Each scene shows the same named points in several views. A view is turned or mirrored, and shifted as a whole, has a little noise and may leave points out.
In the rows, zero is written as 128.

Scene 1
View 1
q271: [100 148 109 111 143 100 110 117 131 132 103 159  96 142 173 145  80 184
 125 107 128  55 107 103]
q502: [157 123  80 145 142 147 154 134 123 142 159 102  98 171  95 138 103  73
  88 134 198 104 105 139]
q85: [133 138  98 124 155 119 128 125 129 121 150 120  97 162 135 153  87 141
  97 130 175  69  97 116]
q653: [118 127  91 131 128 136 132 126 123 152 108 150 100 153 138 132  93 126
 113 112 147  84 113 124]
q615: [145 143  63 169 114 119 169 138 164 140 131 122 110 148 126 121 113  82
 149 130 144 156 136 134]
q911: [109 152 103 118 146 100 120 120 135 129 116 147 101 143 172 144  80 176
 128 121 131  67 108 105]
q34: [123 154  88 145 130 101 149 130 151 133 117 138 108 141 157 132  99 140
 144 121 127 114 130 117]
q520: [111 134  87 143 111 134 143 129 136 159  91 164 101 145 147 119  95 124
 146 102 118 115 132 120]
q826: [158 113  89 132 144 162 140 132 105 149 155 108  93 179  93 141  94  74
  73 130 211  76  94 140]
q93: [105 160 102 120 147  83 123 119 148 117 118 146 105 138 183 149  80 189
 141 120 122  74 113 102]
q545: [119 148  81 144 129 102 146 128 155 138 112 145 105 139 161 131  92 140
 148 115 122 115 127 112]
q466: [113 105 107 101 134 171 110 123  90 171  97 166  90 168 129 134  86 126
  87 100 160  37  96 123]
q628: [146 136  73 155 124 126 164 134 146 142 137 122 106 156 117 121 104  88
 123 128 161 129 123 135]
q499: [158 110  77 146 132 162 157 139 118 152 151 107  95 176  88 132 106  56
  91 130 199 110 107 144]
q947: [187 135  71 166 148 128 172 143 147 118 202  63 107 176  80 147 112  50
  93 165 222 131 103 146]
View 2
q545: [120 140 113 120 115 160 153 137  77 145 125  89 141 117 137 112 102 173
 116 116 107 145 100 149]
q93: [118 118 110 151 106 185 168 145  46 152 148  71 138 107 143 111  74 177
  98 105  93 157  98 141]
q628: [128 161 106  89 122 120 130 128 121 139  90 108 139 142 120 110 135 169
 143 129 126 129 103 158]
q85: [104 134 104  93  96 145 119 136  88 165 103  73 139 102 120 114  82 166
 131 119  86 184  77 122]
q502: [110 163 103  53 107 104  95 127 131 153  67 104 131 120 108 113 122 159
 161 137 112 167  79 132]
q34: [128 142 109 130 121 159 163 142  80 136 129  96 143 133 137 108 110 175
 113 120 112 124 108 158]
q653: [123 163 119 112  90 146 129 141  93 172 121  89 142 140 142 105  87 162
 123 143  96 141  89 130]
q615: [132 163 108  99 136 120 151 130 120 126  94 118 138 150 129 108 152 171
 137 127 141 108 114 172]
q271: [121 132 117 147  87 184 154 144  48 173 152  69 143 112 151 109  63 169
  97 121  82 156  92 125]
q520: [138 156 119 128 109 150 157 141  88 147 126  97 148 150 150 100 113 169
 118 131 111 115 111 156]
q947: [102 147  86  25 137  85  95 116 148 117  35 112 129 100  76 123 163 166
 182 115 134 174  86 153]
q466: [120 179 126  96  45 142  84 145  86 223 111  75 149 134 151 102  43 148
 125 172  60 178  50  87]
q826: [113 166 106  49  92 102  79 126 130 172  69  97 139 120 109 110 103 151
 162 149  97 178  68 115]
View 3
q499: [159 115 109 111 132  83  88  94 154 111 103 126 120 144 164 159 169 108
  83  76 166  38 117 132]
q271: [102 122 143 106 142 130 146 130 179 141 139 234 111  79 131 212  95 145
  63  90 130 134 148 167]
q520: [120 150 145 100 152 156 113 152 153 122 111 182 114  83 170 164 129 132
  75 100 126 101 149 145]
q85: [114 113 129 118 127  94 128  98 174 138 126 179 122 123 131 197 117 125
  70  78 170  98 116 156]
q947: [135 143 131 130 113  86 104  94 141 143  91  74 129 188 157 143 156  91
 106  67 200  30  83 126]
q653: [130 116 125 100 146 119 117 128 169 117 122 193 109  92 153 186 134 131
  63  96 133  93 143 155]
q545: [104 147 153 111 146 140 129 139 160 143 120 183 116 100 151 175 109 129
  77  89 146 110 130 151]
q911: [ 98 129 147 112 146 128 146 135 175 143 137 215 113  85 134 202  95 138
  66  91 137 129 135 163]
q502: [141 114 114 113 125  87 100  93 159 123 108 126 121 146 158 167 156 111
  81  74 172  48 109 135]
q93: [ 90 144 154 117 140 146 150 145 172 154 136 214 115  82 134 199  82 137
  70  93 140 142 132 161]
q466: [151  73  96  98 150  82 105  90 188 103 136 225 100  90 147 216 143 142
  47  87 130  91 151 158]
q34: [105 156 157 108 141 152 127 154 157 137 118 179 115  88 159 166 113 127
  79  97 134 111 135 150]
q628: [128 148 138 111 142 132 101 129 149 121 103 136 121 119 171 150 148 117
  83  92 149  63 125 135]
q615: [124 169 147 106 147 154 100 151 139 123  94 127 124 112 184 129 155 110
  91  97 141  69 126 128]
View 4
q911: [119 101 101 134  96 121 161 148  99 102 157 104 131 145 119 152 160 178
 145 184  95 127 137 129]
q34: [126 108 131 112 104 117 151 146 122 138 151 147 140 136 134 121 144 200
 143 173 110 152 148 118]
q93: [123  93 101 128  90 118 170 149 110 116 155  98 124 145 119 148 186 186
 149 169  93 141 138 120]
q466: [113 129 110 153 124 130 132 166  56  73 157 136 126 132 134 184  83 171
 121 232 103  72 123 154]
q615: [134 133 162  95 112 122 117 144 140 157 129 188 146 122 150  93  97 205
 133 176 135 158 151 112]
q271: [116  93 103 139  97 118 173 157  89 100 169  97 124 144 122 164 169 185
 145 189  88 121 130 136]
q499: [137 157 129 125 121 138  65 133 118 111 109 183 149 114 147 118  42 163
 113 211 155  95 130 114]
q628: [136 133 143 106 112 125 106 141 129 138 126 175 146 120 146 106  87 187
 126 186 138 138 143 110]
q502: [139 148 113 119 111 136  72 128 119 108 105 167 150 122 146 114  65 157
 118 199 153 102 129 109]
q826: [137 153 104 132 112 138  70 132 105  90 105 157 143 120 140 136  54 142
 114 219 150  80 123 116]
q947: [163 161 114 104  99 142  36 100 159 124  66 173 159 113 143  78  53 140
 118 184 181 112 136  76]
q85: [131 112  84 137  91 130 131 134 107  91 129  99 133 140 121 150 144 157
 138 185 115 111 128 117]
q520: [119 113 149 114 114 114 153 163 110 136 158 156 136 132 145 127 130 209
 136 183 110 150 148 129]
View 5
q947: [164 100  74 124  16  83 167 168 120 135 171 108  98 159 121  98 198 102
  83 130  99 164 183 238]
q653: [143 149 105 164 102 151 138  76 157 153 107 115 134 155 143 160 184 114
 104 135 153 154 143 161]
q271: [136 187 122 172 135 179 131  81 145 182  72 121 115 178 138 182 162 119
 115 141 160 139 155 117]
q615: [176 131  77 145  78 116 150 111 148 168 166  85 161 167 135 112 157  88
 135 134 142 154 121 200]
q628: [159 128  84 144  72 120 153 110 146 162 151  97 142 162 136 121 173  96
 114 131 137 154 137 199]
q85: [135 150 108 156  79 144 144 119 138 161  98 135  91 168 135 155 193 119
  88 139 133 154 181 162]
q34: [157 166  99 155 119 144 140 105 142 188 122  99 142 180 132 142 148  96
 134 135 147 143 132 152]
q826: [134 108  97 150  42 125 152 111 149 121 129 132 103 138 141 141 229 127
  59 131 127 169 180 213]
q911: [136 180 117 164 126 169 131  96 144 185  82 124 109 180 136 169 162 117
 115 140 153 143 159 127]
q93: [141 191 115 164 135 167 131 105 134 201  85 121 111 191 133 168 150 110
 129 140 151 136 154 120]
q466: [115 132 119 177  93 169 136  46 166 128  79 138 126 134 158 189 223 136
  71 141 165 164 153 164]
q545: [150 164 103 154 106 144 139 105 134 179 110 109 126 179 132 146 159 103
 124 137 148 144 146 152]
q520: [154 152  94 157 116 141 138  80 152 178 126  91 157 170 135 144 155  98
 136 134 159 144 121 165]
q499: [144 101  84 144  37 112 158 105 154 126 152 113 127 140 143 128 214 112
  75 129 129 167 157 229]
View 6
q499: [ 96  84  38 159 123 100  86 147 119 135 138 126 153 158 110 137 116 170
 100  85  88  94 127 107]
q826: [ 91  68  38 164 119  94  91 146 112 149 146 136 171 147  94 132 121 166
  95  67  89  85 125 111]
q545: [ 89  98  98 116 137 119 123 112 161 167 154 129 117 142 121 124 113 197
 145 130 126 158 106 132]
q628: [109  95  68 138 119 106 126 133 152 117 140 108 140 152 129 126 117 164
 121 125 110 124 127 127]
q615: [112 104  71 134 119 112 136 130 167  91 136  92 129 159 140 126 117 160
 127 152 112 130 127 133]
q466: [ 79  94  60 154 168 129  39 126 104 204 141 166 111 148 108 163 104 221
 111  78  98 118 117  97]
q271: [ 72 101 113 113 165 131  94 106 146 223 165 159 100 132 117 135 109 228
 147 117 135 173 102 126]
q911: [ 76  98 111 114 158 129 107 105 152 208 164 152 110 133 117 130 113 215
 145 119 132 169 101 132]
q93: [ 75  96 113 105 163 128 103 110 151 219 166 154 107 131 112 133 111 223
 146 115 137 173 100 129]
q653: [ 89  99  73 135 151 124  84 122 137 169 146 136 114 150 125 141 109 204
 126 112 112 136 115 114]
q34: [ 92 104 100 110 140 124 124 111 166 153 151 123 108 140 133 130 114 192
 146 144 126 160 111 133]
q85: [ 74  74  80 129 135 101 115 125 133 194 169 147 154 131  96 123 121 193
 124  89 117 137 110 129]
q502: [ 99  75  47 152 113  91 112 144 127 134 148 118 172 148 103 123 127 156
 104  87  95  97 125 120]

In a view up to two points have been moved. Name them for each view, in the order of its rows, or write none.
view 1: q520, q545
view 2: q466
view 3: none
view 4: q85
view 5: none
view 6: q499, q93
